A landscape with many valleys, sampled at points; each row gives a point and its height.
From any point a ball rolls to the lowest of the 2 points nearest to it. It stops when none of these is lower. Distance is the straight distance between rows; heights are no part of it.
j653: [ 14 -32  38  37  17 -20 -14  58 -17 -12  -7   6 -41 -28  42 -41 -17  18
 -37 -11   6   1   6  65  14 -24  -8 -12  -8 -22  40  -7  25 -10  25 -21
  26 -19   5 -19  -7  11 -18 -12 -25  22 -31  -6]  h=8.40
j664: [ 13  -2  -3   5  29 -51  15 -10  -3  11  -2  14   8  -3   2 -37  34   6
 -12 -46  28  40  54 -16 -22  48  18   2  13   5  12 -15 -19  17 -22  54
 -21  37 -30 -33  13  20  -9  -5  30  -8 -18 -18]  h=6.24
j847: [-30  25 -31 -12  21  25  12  -4  -4  41 -11  12 -19   5 -13  21  -6  -2
 -16   7  50   8  50 -31  11  -3  12 -12   2   6  -1   2   4 -32  24 -14
  11   4 -47  29 -31   8  -7   4  47  12 -47  -7]  h=4.86
j789: [  0  -3  -5  -7  52   1  -7   0  18  -4  -9  11  -4  -4 -17   1   0  -2
  33  13  37   8   4  20  27  24   9   6 -13  12   4  -6   6   6  15 -17
   7   7  -5  -5   7  -6 -41  31  -9  14  -8  13]  h=5.20
j848: [ 24  13  13  18   9 -47  15  -9  31 -15  -9 -22  22  18  11  -3  26   6
  36 -19 -52  -5   3 -13  35   1  -2  22 -11  -6  19 -23  -9  10  31  13
   2  19   5 -14  -6 -14 -15   4 -21  32  28  -5]  h=4.93
j792: [ 21 -23   0  16   9 -41  18  -4   8 -24 -32  28 -11  13  29   3   1  10
   6   4 -26 -13   2  34   0   1  -7   9 -23 -21  13  -4  24  -2  20  -7
  13  -2  27 -28   7  21   0  -6 -67  14  23  27]  h=7.62
j771: [-22  48 -39  -2  21   1   0  -7   9  16 -50  -3 -36  -1   0   2  -4 -19
  -8  -3  69  -8  -1 -40  -4  14  16  -5   7   4  23   2  38 -23  46  19
  26   3 -37  41 -26 -25  60  11  -2   2 -21 -34]  h=5.86
j840: [-16  23 -32  16  14 -36 -14  10  20  12   2 -13 -29   6  39 -17  16 -18
 -32 -69  39  41  31 -15 -15 -24   7  -6   6  26  14  14  13 -12  -3  51
 -13  10 -43 -45   5 -21   6 -41  20 -14  -8 -13]  h=2.55
j749: [-35  -3   0 -13  -3  44 -42 -35  16   4 -20 -22 -10  48  12  -9 -23 -17
  62   4  -4 -32  -4 -24 -17 -32  12  47 -34  23  21 -15  10 -19  14  19
  30  -8  31  23  28   0  29   2  21  18  42   7]  h=3.64
j963: [-20  24   3 -14 -22  41  -6  -8  15  -6   3  -8 -22  26  -1  21 -17  -6
  51  33  -8 -31 -44 -10   0 -29  13  23 -42  28  -3  -3  13   0   0   8
  40 -21  20  16   2  19   1 -28   5  23  49 -13]  h=4.00
j498: [ 16  13 -17  -4 -17  15   1  11 -15   8   1  -9  20 -32  -6  -3  24 -10
  10  17 -10 -23 -18  -1  22  14   7 -24 -13 -20 -17 -13  10 -24 -16   5
   9 -11  15  18 -22  14  -9 -17 -18   7  13 -43]  h=1.97
j274: [-15 -26   4 -30 -33  -9  19 -50  41   0  22 -28  40 -13 -53   2  -6   4
  -8   3 -46 -27  30   7 -14 -25 -19  25  18   4 -45  14 -32 -13  -7  20
 -32   6   7  12  42  -4  35  -8 -12  -4  -3  31]  h=5.61
j190: [ 37  -2  20  27   7 -49   1   0  25 -28  -3 -54  53   4  17 -24  12   9
  35 -31 -86  -5 -12  20 -12 -17  -8  26   9  -8  11 -15  -9   4  20  17
 -17   7   4  16  10 -37  -6   3 -61  12  14   3]  h=4.64
j629: [ 19 -22  32 -31 -16  20  -5  12 -18 -19  45  34 -18  -4 -10   7  -5   5
  -6 -11 -20   1 -39  14 -12  -5  -8   8 -13   3 -12 -14 -11   2 -51 -28
 -17 -23   3   7  12 -16   5   1   0 -28  51  28]  h=3.38
j233: [-29  36   1 -14 -23  44 -32 -12  -5  24 -21 -10 -16  23  20   5 -11  -7
  32   4  -6 -19 -38 -38 -13 -12  28  15  -2 -16 -14 -16  19 -19 -14  12
  22   1  -1  27 -20   2  55   3  11  27  -1 -19]  h=6.41
j444: [ -4 -13   8 -58  15  15 -19  14 -22  -8   8 -20  22  -7 -25   8  34  42
 -16  10 -13  -3 -26  -4  27   0  18  12 -35   7 -16  -8 -32  -9 -10 -35
  22 -20  18 -15 -12 -16  -6  19  21  11  17  28]  h=5.59
j883: [ -8 -20  -4 -28  -6  -2   5 -26  41 -21   5 -19  32 -11 -26  -5  19  -3
  13  -3 -29 -44  27  22  -1 -36 -15  11 -19  21  -3  16 -26  -3  31 -10
   0 -19   5  10  26   4   2 -11 -12  -3  10  24]  h=5.32
j947: [-31  24  -2  19   7  73 -17  27 -15  24 -13 -14  -8 -18   9  -1   3 -26
  19  21  22 -20  -4  29   8 -19   9 -31   4  21   9  19   3   8  19 -37
  30 -39 -10  42 -33   5 -15   1  24   6 -26  -9]  h=4.83
j74: [-16   2 -18   0  -6 -14  -1 -26  57   6 -20 -24  13 -35  -2 -12   1 -22
 -13  -6  15 -19  38  14  -1 -14 -17   4   8   0   5  44  14  -4  68   7
  -9  -5 -31   5  12 -22   2 -25 -17 -11 -31 -30]  h=4.45
j909: [-17  15  -7 -10 -13  21  25 -18 -27  35 -22  52 -42  23  -4  14  -1  18
 -32  27  28  10   1 -34   5   1  -7 -20 -14 -10  16 -14  26 -12 -34  10
   9  -8 -20  44 -17  28  57 -11  50 -26  -1 -21]  h=6.50
j362: [  4  20 -12   4 -40   1  21 -26  -2  -7  -2 -14  30 -11 -10  18  13 -27
  38  20 -29 -30 -21 -41  12   3  15 -18  17  -5 -28  -7  11 -15 -13  28
   8  19   6  31  -9  17  20 -10 -28  -9   6 -34]  h=2.67
j918: [-16  16 -13 -42   2   7  19  18 -13  -1  17   5 -27  18  -2  18   7  18
   3  22  -1  14  19 -25  15  -7  23  15 -45 -17  22 -25 -14 -21 -10  -1
  11  17 -17  -2 -19   5 -18  18  43   8  13 -21]  h=5.57
j813: [ -6  10  27 -23 -40  53 -21 -13   7  38  18 -26  22  18 -28 -12 -50  -3
  -3   0   7 -14 -16 -63 -17  16  -7  31   8   8 -46  29   5 -14 -21 -27
   4  10  29  23  -3 -59  21  53  48  14  -5   7]  h=3.33
j70: [ -2   7  33  23 -20  16  18   7 -13  30  10  64 -47  10  19  31  -8  16
 -28   6   7  21   0 -15   4  -5 -12  -2  -1 -17  18  -1   8  11 -59 -10
 -16 -26 -12   6  -8  15  33 -27  54 -29  20  -9]  h=6.78
j278: [ 16  17  19  -3 -12  23 -11  29   6 -24  13   5 -21   3  10  19   5  -7
  31   3 -11 -17 -46  32  23 -25  -7   6 -36  34  -4  -7   0   5 -10 -24
  29 -46  21  -8   5  -9 -29 -45   3  29  43  13]  h=4.44
j733: [  3   0  -2 -32  25  10 -40 -11 -11   3 -34 -38  37   4 -38   0  25  19
  14  22 -14 -12 -50  -3   8  37  19  20 -14  15  -4 -10 -15  -1  14 -37
  34 -38  25   5  -2   4   9   8   8  23  26  27]  h=5.78
j693: [  9 -12 -12  -9  23 -21  11 -30  13   1   3  37 -17   7 -31  13 -15  17
 -18  30  15  18   4 -10   2  39   2  -3  14 -26 -12  12  18  10  -8 -16
 -21  16  -5 -18  35  14  15  24   3 -12 -19   4]  h=4.92
j157: [-23  31 -21 -13  14  21   5   8  -3  15 -26   8 -23  -1  25  25   0 -14
  -2   3  24 -14  42 -26   0 -35   8 -12 -41  15  34  16   5 -44  48  10
  28 -10  -5  32 -16   2  18 -14  44  15 -23 -33]  h=4.62
j690: [ 14 -35  -1   3  47   6 -45 -19 -13  -1 -31   6  18  19 -31 -15  15  21
   2  12  10  -8 -34  27   1  27   2   5  -3   5  11 -13  -5  11 -13 -40
  14 -36  27   6  36   0  18  14   5   4  23  56]  h=5.95
j41: [-19   8 -37  21 -11  15   0  -5 -26  27   2   8  -9 -30  -8   5 -24 -22
 -45 -10  60  12  47  -8   3  26   0 -53  50  -9 -25  28  17  15 -10   0
 -15  28 -25   4   4   8 -13 -12  45 -38 -49 -33]  h=4.57
j115: [ 35 -17   9   8  14 -29   1 -14  29 -32  32 -21  44 -14 -20 -18  -3  19
   1   1 -61  -3 -35  43 -18   7 -15  15  35  -7 -24 -12 -28   5  -9  -7
 -36 -24  -1   4  40 -15  16  -2 -56  -7 -14  45]  h=6.15
j363: [-14  21 -11  34  18  -2  12 -10  34   9 -24 -15   8 -15   4   7  11 -34
  39   2  35  -3  49  -4  16   0 -13   6   3  15  17  18   7  25  57  15
  -2  17 -18  13  -9   7  -8  -1  13   0 -35 -25]  h=4.76
j123: [ 34   7   1  33 -15  -9  15 -33  -6 -14  -2   4  17   2 -20  -7  -5 -25
  40  15 -20 -19 -55  -2   8  24  -1 -17  11 -24 -13 -23  10  16 -36  -1
  -8   8  22   5  20  12  19 -10 -39 -14  28 -14]  h=3.35
j799: [-37  19  16 -44 -41  67 -11   2 -16  61  22   1   2   7 -25   9 -34  12
  -5   8  21  -5  16 -51  -9   4 -10   7  -9  23 -25  26 -15 -37 -31 -19
   3   1  13  27 -17 -28 -10  33  66  23 -11  -9]  h=3.77
j518: [ 13   3  -4  43   7 -20   3   2 -27   3  -2  13  -4  -8  13 -24   1 -24
 -29 -12  50  42  52   2 -14  31  10 -34  49 -10 -11  13  17  54 -10  24
 -25  28 -36 -21   9  49 -20  -2  33 -31 -58 -26]  h=4.21
j182: [ 10 -44  -1 -18  -1  -3  10   0 -41 -45  64  16  19   4 -33   4  -2  11
 -23   2 -24 -12 -26  -5 -21 -20 -18  -5   6  21 -10   3 -38   7 -52 -24
 -27 -18  19   0  29 -19  -6   7 -13 -58  32  52]  h=2.65
j406: [ 26 -13   2  33   0  -4   8  -3 -43 -16  29  10  32  23  34   7   5   2
  18 -13 -36  13 -19  -3 -12  -9 -16 -14  20  11 -15   8 -24  30 -52 -20
 -29 -20  -9  10   8  11 -37  -8 -13 -26  27  54]  h=2.60
j8: [ 33   3  23  16  59 -65 -16  10  -4 -39  26  19  22  27   1 -41  29  22
 -29 -15   3  24  -9  41 -19  52  -3 -35 -27  26  22 -48 -16  32  18 -13
   6  -2   5 -33   1  34 -46  24 -10  19  -5  43]  h=5.72
j641: [-25   9 -16 -24  -1   9 -12 -28   4   4 -29  21 -15  32  16  -9 -11 -21
  44  -6  10 -10  26 -16  -5 -41   9  25 -47  14  24 -16   1 -61   0  47
  12  -5   6   6  14  -3  29   1  15  -1  21   1]  h=3.32
j200: [-29  12 -32  23 -13  -5  -1 -26   8  22 -19  -4 -18  11  34  -3  13 -30
  -7 -18  42  16  25 -33   6 -26  -3  -6  23  15   9  18  30 -13  -1  45
 -10  14 -21 -12  -2 -18  24 -22  16 -21 -29 -11]  h=2.05
j755: [-14   0  34  31 -47  36 -32  -3 -12  29 -21  15 -37 -20  -8  28 -32 -38
  -1   9  18  -7 -38   3   5  -8   0 -15  17 -12  13  13  28  -6 -21  10
  -5 -17  27   4  -4   0  69 -22   0 -29   8 -55]  h=3.75
j488: [-15  -6  40 -33 -59  57 -36  -5  24  21  30 -25   2   5 -19 -21 -43   7
 -26 -13  10 -33 -20 -27 -27 -28 -22  33   9  13 -33  33   0 -37 -16 -12
   7   0  39   7  28 -51  19  26  20  22  -6  -6]  h=2.71
j153: [ 10 -35  45  30 -12  -8  16  25 -15  12   4  66 -54  -3  19  20 -21   9
 -24  -2  -1  16 -19   1   3   4 -30   5   7 -30  37  12  11  13 -21 -17
 -10 -11   7 -25   5   9  25 -10  15 -20   7  -3]  h=7.03
j71: [  2  -5  20 -15 -22   1  -8  13   3 -16  10  -1   3   7  48   3 -19   7
  30 -34 -57   2 -30  -3 -23 -37  -9  38  -6   4  -7  -4   8 -16  -7  14
   0  -4  -5   6  -4 -30   4 -12 -41   1  23  28]  h=3.70
j201: [  4  -7  14  31 -22 -11 -26  -7   0  10 -25   3 -19 -51 -16   0   2 -25
  -3  -1  32   9  -4  12  34   8   5  -5  -2   9  19   9  31 -25 -19  48
  -2  -1  10  -4   2   6  52 -35  -7 -20   1 -54]  h=4.40
j170: [ 30 -44  29   8   5 -41 -40  36 -27 -35  15   7   6  -8 -17  -5  12  43
 -57 -33  -7  39   2  58  13  24  -9  17  -4 -11  14 -30 -20  -3   8 -31
  -6   1  12 -49  -1   5 -34  -4 -49  32   9  37]  h=8.17
j361: [ 15   8   1  11  75 -65   0  11   7 -57   3 -16  43  51   0 -24  19  11
   4 -10  -2  24 -41  38 -11  28   4 -24 -16  42  28 -34  -4  43  28   3
  -8   6  16 -28   5  -1 -52  27 -31  -1  10  53]  h=5.54
j403: [-50  27 -11 -30   1  63 -35   9  -2  30 -16 -23 -31  32  -1   5 -28  -8
  23  30  11 -24 -37 -17  -9 -25  28  15 -26  15 -17 -18   2 -36   3 -22
  35 -16   2  28 -25 -17  29  25  22  33  -6  10]  h=6.59
j458: [ 28   9 -15   3  10   5  11  33 -35   4  25  16   2  -3  17  -6  14  22
 -26  15 -18  22 -24  14 -15  13   3 -51  15 -46 -38   1  -2  29 -25 -35
  -6   1  -9  14 -24  22 -38  16  -8 -34 -10  25]  h=3.97
j495: [ -1  22  -5 -23   8  41  -4  38 -14 -15  -8 -11 -19   1 -17   9   9   5
  -9  30   5 -29 -54  35  14 -17  29 -26 -40  39  -1  -7   4  -1   1 -49
  49 -52  21  15 -22   6 -19 -12   3  14  33  12]  h=4.82
j255: [-19 -42 -11 -24  -9 -24 -22 -23 -15  13 -34  -2  18 -22 -16  12   8 -12
 -10 -23  -3  32  66  13  23   2  28  24 -14 -13 -10 -10 -30 -38 -20  11
  -9  29 -13 -23   6  28  -3 -26   2  20   2   3]  h=2.72
j191: [ 28  -9  24   4 -26  -5 -10  24  13 -25   7 -36  54  -4  36 -11   9  15
  20 -22 -67 -23 -39  18 -24 -28 -21  34   1  13   1  14  -1   7   4  -1
   7 -31  15  17   1 -24  -9 -25 -66  12  37  16]  h=4.22
j559: [  7  -4  -2  15  11 -12  31 -24   3  -8 -20  39 -16  12 -12  33 -14   1
  27  43  27   8 -12 -24   1  30   6   5  -9 -15   7  14  22  22 -16   3
   5  12  -4   7   5  23  16  20  -6 -11  23  -1]  h=5.16
j970: [  7   2  12  65   6 -54  11   8   4   0  -7 -10  -7  10  24 -34  29 -25
  -6 -21  51  30  44  19 -21  21   3 -10  29  -3   0  -1   9  49  24  48
 -24  37 -20 -44  -9  51 -11  -3 -14   4 -64 -19]  h=3.83
j59: [-17  52  -8 -10 -22  84  -4  14  -1  50   3 -24 -17  23 -20  -5 -34 -14
   3  14  55 -23   3 -52   2   0 -21  -2  27  21 -24   2   1 -19  -5 -15
  18   6   2  50 -30 -50  -1  40  54  19 -15 -17]  h=4.14
j448: [ 14   3   0  41  -6 -69  22  -2  28 -15  -5  -2   6  19  22 -11  33 -12
 -15 -14  -6  21   3  22 -10   9  -8 -12  33 -24   8 -12   3  30  21  27
 -28  37 -19 -55   7  32  -6 -19 -39   6 -28 -13]  h=3.45
j538: [-14   9  18   8 -20  64 -26  30 -12  15   3 -36  22 -19 -18  23  13   6
   7  27  -7 -36 -33  10  20 -17  10 -16  -9  27 -22  23   0   3  -6 -37
  25 -35  26  10 -32  10 -22  -9   9  30   0  -4]  h=5.15
j50: [-21  45 -23   6  25  -2   6  10  16  13 -48   4 -70  -6  11  -1   2  -9
   5  10  40  -9 -25  -4 -16  36  27  -6   1  -2  47 -23  36  23  33  29
  40 -20 -35  48 -34  -4  70  -2  -2   4   9 -39]  h=5.65
j125: [-23  42 -17 -16   5  42  -4  27 -24  15 -12  -9 -27 -24  -6  12   3 -18
   1  14  25 -19  24   6  18 -16  29 -24 -46  22  30 -28  -9 -35  49  13
  16  -2 -10  52 -48  12  29 -11  42  -1 -26 -72]  h=4.35
j579: [ 24 -27  12  -8  22 -69  13  13  13 -45   0  13   7  35  19  -7  -1  36
  -3 -19 -37   9   4  37  -9 -20 -24  19 -32  13  32 -37   3  11  38  12
   5  14  19 -33  -1  -9 -18  14 -70  19  38  62]  h=7.77
j46: [-19   6 -15  34 -21  -7   2 -37   1  13   1 -10  10  -1   8  18  -7 -43
  17  -5  16   8  17 -16   8 -14  -2 -13  48   2 -10   9  20  15 -20  42
 -38  36 -11 -20   2  -3  19 -10 -16 -31 -25  -4]  h=2.61
j454: [ -4 -53 -13  -4 -32  -7   5  -9  -5   0 -12 -16  24 -26 -12  13   5  -1
  -8 -10 -35   3  79  24  31 -29   9  16 -13 -18 -11   7 -28 -18  -5  16
 -10  20  34 -11  15  20  -4 -20 -20  21  31  14]  h=3.06
j491: [  7  -5 -20  -7 -19 -20  25 -46  52   8 -10 -10  15   1   1 -22  -5 -18
 -28 -11  14 -18  48  -4 -18 -19 -50  17  34  -2  -6  51   2  -2  32   5
 -23 -17 -16  11  46 -33  -3 -12  11 -21 -23  -4]  h=4.09
j279: [-19  12 -26  -1  23  26  22  -9  12  -3 -36  38 -40   1  -2   9 -18  -5
  34  46  28 -22 -33 -14 -18  31  20   8 -13   3  29 -14  28  21  16   4
  31  -6 -17  48 -11  16  35   6  -7   0  32 -30]  h=5.41
j468: [ -4 -36  22 -15  34  -1 -16  70 -22 -14  13   0 -13 -17  27 -22  -5  40
 -44 -18  -4  20   3  41  15 -17  -3   2 -14   1  51   2   0 -14  42 -22
  22 -20  11 -13 -13 -43 -30  17 -26   7  -7   3]  h=8.54
j464: [ 41 -26  24   3 -17 -39   5  17 -11 -17 -12  35 -23 -21  17  -2   0  20
 -34   1 -24  -3 -11  34  23  19 -12 -10 -11 -36  16  -1  15 -17  15 -21
  24 -26  26 -26   4  12   8 -13 -35  21  20  -8]  h=7.46
j675: [-16  -9  -6 -15 -27  23  23  27 -23  10  46  22  -1 -20  -6  61 -27  12
 -16  20 -20  12  -4 -18 -20   6   4 -11  -6 -20 -49  35 -19  22 -33 -37
  -9  12  -6  -6 -18   5 -46 -15  20  -2  23  12]  h=4.26
j262: [-14   0  -6 -20 -23  32  11   7  -3  22  32   4  17 -35  -8   8  -1  -4
 -13  13 -10 -21   0  -3 -28  -2  -5 -27  13 -19 -35  30  -9  18  -4 -21
  -4  -5 -10  14 -14  22 -28 -10  16 -26 -23 -10]  h=4.65
j724: [ 47 -35  25   1  22 -68 -28  18 -27 -62  -9  -3  27  27 -17 -21  35  39
 -53 -20 -15  27 -20  54  14  27 -14   7  -4  21  26 -38  -5   9  16 -18
  -4  -6  36 -45  11  -4  -3   8 -36  13  21  73]  h=8.05
j888: [ -9   0   8   2 -25  -3   4  -3 -16   9  29   8 -15 -13  13  47 -43 -14
  19 -31 -22  37   5 -36 -12  -6  19   9  31   3 -40  22  18  18 -50  15
 -37  53 -26 -25  -5 -16 -12 -14   6 -18  14  -6]  h=3.44
j851: [-22  -6  -9  -8   1 -16   0  16   6  10  10  -2 -24 -16  32  19 -10   4
  -7 -62   6  47  32 -19 -16 -10  13  14  27   8  -4  24  11  15 -25  48
 -15  44 -46 -34   8 -29 -25 -33   2 -14   0 -17]  h=2.97
j452: [-11   6 -17 -10  20   6 -20  -2   6   7 -29  -6  -3  13   3  -3   4  -4
  37   3   2 -16 -25 -21   4  -6  23  14  -7 -16  -2 -26  22 -26   1   6
  14  13  -4   5  -8  -3  25  33 -31  17   0  -8]  h=6.22
j136: [-20  39  -2  -6   3  73  -2  16  15  26  10  -5 -19   8   3  -8  -2 -23
  31  12  38 -14  -4 -22  -6 -19 -13 -14   4  18   3   5   9   6   8  -5
  16 -11 -10  35 -26 -23 -12  28  22  -3 -11 -24]  h=4.50
j49: [ 18 -35  17 -29  33 -54 -22  14  -7 -60  20   8  14  17  -6 -23  35  39
 -38 -35 -20   1  -1  30  -8  -6 -24  25  -9  31  52 -48 -16   5  31   0
  -5  -3   2 -33  16 -24 -13  27 -27   2  22  69]  h=7.91
j446: [ 44   5 -26  26 -14 -26  30  25 -27 -19  34  -6  27  -6  34  10   7  11
  -7   4 -42  14  -9  -6 -20  13  -1 -32  50 -41 -35  11 -14  29   0 -14
 -26  19 -13 -21 -19  22 -54 -15 -24 -14 -25  12]  h=3.51
j991: [ -2   7  -3  24  17   5   4  -8  12  41 -55  18 -33 -10   2 -11   8   3
  -1  13  24 -14 -22  -2  -3  43  -8   1  30 -28  50 -10  38  16  31   0
  42 -31 -12  30  -7  16  52 -15  16  -2 -33 -32]  h=5.92
j725: [ 12 -28  15   3  -4   2  -8  12 -22  -6  20  -1  34  -3  34 -18   3  10
   4 -36 -35  11  -3  10  -7 -31 -12  -8  14   0  -2  -5 -20  -7 -30   3
 -21   7   2  -2   7  -8 -18   0 -43 -15  18  38]  h=3.15
j320: [-18  -1 -18 -36  -6  24 -15  -4  -3  29 -12 -22   1 -12 -33  -5  -2   4
  -9   4  27  -6  29 -40  27  12   0  23   3  -8  -3  -4 -14 -46   7   5
   2  21   3   6 -10 -31   6  35  44   8 -31 -37]  h=3.65
j87: [ 19  -4 -20  36 -13 -39  32  -9   7 -11   2 -25  24 -13  28 -10  20  -7
 -11  -5 -30  13  17   5 -13  10  -6 -23  57 -45 -13  12  -3  28   7  28
 -35  20 -18 -22   5  24 -14 -12 -26 -32 -45 -14]  h=3.03
j591: [  2   6  -9 -11  80 -19  -3 -11  11 -33  -9 -12  23  31 -22 -32  11   3
  25  15  24  13 -18  27   5  25  12  -3 -21  32   9 -11  -7  20  11  -1
  -5   4  17  -9  22 -24 -43  48 -17  -7  14  32]  h=5.37
j81: [ 18  -7  41  -2   3 -19  40   9   7  -6 -15  55 -46   6  31  -1  -2  34
 -25  11 -16   0 -31  19  -5  28 -20  12 -22 -27  50  -8  18  10   3  -6
  26 -38   5 -13   1   0  22  -5  10  12  14  -3]  h=7.25
j791: [  3 -29 -13 -23   8 -15  13 -19   9 -11  24  29   2  -3 -14  32  -4  18
 -12   5 -19  -4  17  -1   0  -6   5   8  -2 -17 -20   5 -23   3 -12 -18
 -12  14  -9 -11  19  19  -9 -14   1  -6  13  22]  h=4.63
j651: [ 26 -22  11  27  26 -39  12 -13   4   4   9  22   5  15  16 -51   2   0
 -19 -40  51  37  78  -1 -22  32 -23   4  23   4   9   7 -29  26 -16  40
 -37  17   6 -18  36  15 -24  10  39  -3 -21  13]  h=6.09
j596: [ 26  19  -5  -2 -25  23  14  28 -13  -8  22  -1  14 -20  13  13   0   1
 -11  30 -28 -10 -49  13 -14  19 -13 -32   8 -14 -49  30  -4  34 -13 -33
  -6 -32  -6  10 -33   7 -31 -10 -23 -18   1   4]  h=4.41
j479: [ -4  -5 -13  51 -23 -15  41 -60   3  -7   4   0  25  13   1   2 -32 -43
  19  34  -3   9   7   5 -13 -19 -18 -12  40  -6  -8  23  -6  32 -27  26
 -46  16  -7   0  14  30 -17  -4 -11 -58  -8   7]  h=3.18
j811: [  3  21  16 -23   7 -10   1  18   6 -24  10 -29   9  27   6  13  25  15
  29   9 -48  -5  -7 -21  38  -7  18  33 -55  15  14  -7  -8   9  31 -13
  35   6  32  -8  -8 -28 -20  21  11  39  33  -1]  h=5.17
j384: [ 22  -2  22  31 -53  36 -11   6 -24  13   4  21  -9 -22  -2  10 -14 -26
  -3  18  -3  -3 -20  16  19   0  -2 -42   6 -18  -9   8  18  -8 -24 -29
   0 -22  33   1 -20  30   9 -20  -8 -24  15 -34]  h=2.88
j670: [-15  -8   7 -18 -31  28  15 -19  11  -7  37  19  12   3  -7  20  18  13
   4  22 -18 -35  -7 -11  -6 -48  -7   2 -27  18 -22  18 -15   1  -6 -21
  10 -22  11  -2  13  19 -10 -22   3   2  22  27]  h=4.99
j594: [  3  17  -2  17 -29   6  15   5  -8  14  11  17 -13  -6  -1  64 -30 -14
  12   9  -4  21  -6 -30  15  15  21 -12  15  -3 -51  15  11   8 -41 -22
 -20  34 -18 -15 -36   8  -2  -9  -2  11  19   1]  h=3.87
j107: [  9 -46  24  30   9 -38 -30  55 -22 -13  -2  14 -12 -17  19 -22 -16  26
 -43 -38  11  44  31  62   1   7   6   5 -10 -12  11 -11   0   3  17  -4
  -1  20   7 -42  -3  20 -40  -5 -40  40 -11  -2]  h=8.27
j583: [-12  18   4   5  33  -7  -8  19  40  -3 -22  -5 -16 -33   7   5   3 -22
  19  -8  36   8  24  11  23  10  28   8 -19  11  34   2   3 -10  42  10
   8  13 -27  -4 -22 -20  -8  23  -3  32 -16 -37]  h=5.00
j364: [ 23  18 -11  15  14 -49  30  13  13 -11  14 -11   6  -8  -9   6  27  -1
   6 -32   7  29  22 -16   2  58  29  -4  24  -5 -10 -18  -9  31 -12  44
 -15  49 -27 -39 -10  17 -33 -22   2  16  -3 -42]  h=6.38
j302: [ -1 -20 -28  26  -9 -16  26 -50  21  -5  -1 -19  24   2   6 -18 -22 -30
  -9  26   8   7  42  11 -22 -28 -36 -13  44 -17 -22  39  -1  21  27   3
 -37  -8  -4  -2  33  10 -31  10  -2 -49 -42  16]  h=3.66
j983: [ 12 -11  24  -8 -35   0  13 -25   2  -9  28  15  -3   5 -14  -5 -12  -4
  22  -5 -33 -14 -42  -7   8 -10  -8   5  -3 -12  -7 -11  -6  -9 -44   5
 -25   5  25  -8  17 -10  25  -7  -7 -29  28  -3]  h=3.93
j127: [-25  27 -37  -2  22  -8 -11 -46  22   9 -43 -14   0  22   6   1  -1 -29
  50   2  24 -23 -10 -43 -18   9  21  19   5   6  16 -19  30  -8  37  24
  16  21 -24  26  -3  -4  54   6  -7   5  -1 -14]  h=6.05
j532: [ -3  29  -3 -16 -12  41  21   7  -1  30 -20  19 -29   4  -6  -5  31   9
 -10  34   1 -27 -22 -11  -4  12  -6 -20  -2 -13  14 -16  19   4  11 -16
  27 -24  -4  50 -27  15  41  -3  24 -10 -18 -35]  h=6.20
j637: [-19 -23   0 -35 -32  51 -31  13   2  30  10 -40  -3  -8 -35 -17 -31   2
 -32 -11  23 -13  12 -29  17 -22 -25  32   1  -5 -24  13 -18 -57  -3 -10
   0  12  32 -18  10 -53   1  24  33  28  -1 -26]  h=3.28
j473: [ -8 -23   1  17  -6   7  36 -27 -15 -15  48 -12  47  23  -6  -4 -13   4
   7  10 -37 -11  -5  -5 -24 -33 -27  -3  29   8 -21  21 -35  20 -40  -5
 -38  -9   3   4  29  -7 -21  15   5 -47   7  56]  h=1.98
j173: [-25  24   5 -59  17  34   1  23 -12  -8   6 -21 -19  25 -22  17  12  25
  13  31 -18 -11 -25 -22  30 -22  20  23 -59  20  15 -10 -17 -13   6 -25
  36 -10   9  -1 -14 -20 -12  37  43  27  13  -7]  h=5.38
j619: [ 30  -3   2   7 -24 -30  26 -37  23 -25  17 -29  44 -25 -36  11 -11  -1
  14   9 -60 -14 -20  13  -1   9  -8   4  28  -9 -57   1 -35  -5 -33  -5
 -33  -3   3  12  32  10   8 -20 -28   9  -4  28]  h=5.90
j438: [ 33 -18  14  27  45 -47  14   7 -17 -25  22  13  25   5  10 -49  15  18
  -8 -12   1  39  37  24 -20  36  -7 -17   3  -3  10 -12 -24  34  -6  21
 -24  19  17 -35  28  35 -38  26   0   0 -15  29]  h=5.91
j312: [ 19 -19  -1   4  37  -6 -36 -27  19 -17  -4 -23  46  -7 -38  -4  -2  18
  10  12 -20  -8 -31  35  -8  17  -7  11  23   4 -23   5  -2  16  -4 -20
 -13 -21  21   1  41 -22  18  13 -23  -3   0  53]  h=6.12
j507: [-22   2 -32   9  10   0  -1  -5  -8  27 -15   0 -15 -25   1 -16  -1  -9
 -35  -3  46  -1  50  -1  17   5  -1 -25  23 -22  -5  20  11 -23  34 -20
   8   3 -27  11   6  20   0 -16  27   7 -58 -18]  h=4.87
j727: [-19 -10 -20 -22  10 -28   2 -21   0  -1 -19   8   0   8  14  -1  12 -17
  25 -28  12  17  45  -9  17 -22  16  15 -33   6  13 -19 -15 -46 -11  35
 -10  26  -8 -28  10  21   5  -3   3   9  12   6]  h=3.02
j830: [ -4  19 -14 -22  30  17  -5  47   2   9  20   3  -6 -11  12  -8  38  15
 -12  -6 -16  -7  14  -1  15  -5  14 -27 -26 -20  22 -19 -22 -13  22 -17
   6  -1  -5  -1 -22  -8 -18  16  22  -4  -6 -36]  h=5.76
j919: [-25  34  -1 -42 -21  58 -17  11 -14  38 -13 -23 -22 -28 -26  22 -12  -9
  -7   5  35  -3  14 -29   5  -1   8  -1 -17  21   0   8  -3 -50   1  31
  18   2  -2  47 -27 -11  25   5  45  18 -34 -60]  h=3.98

Where does a ball stop that starts at each point below?
j811 -> j473
j107 -> j791
j664 -> j200
j233 -> j791
j847 -> j488
j538 -> j255
j262 -> j200
j583 -> j200
j153 -> j791

Call two points neighbours if one is among the 2 nearest of the other. Go from one point of each pair to the other, from neighbour to neighbour, staying as low as possible. Name the highest point that can't be avoided.
j87, j200 -> j262
j255, j87 -> j538
j87, j488 -> j507
j498, j473 -> j983
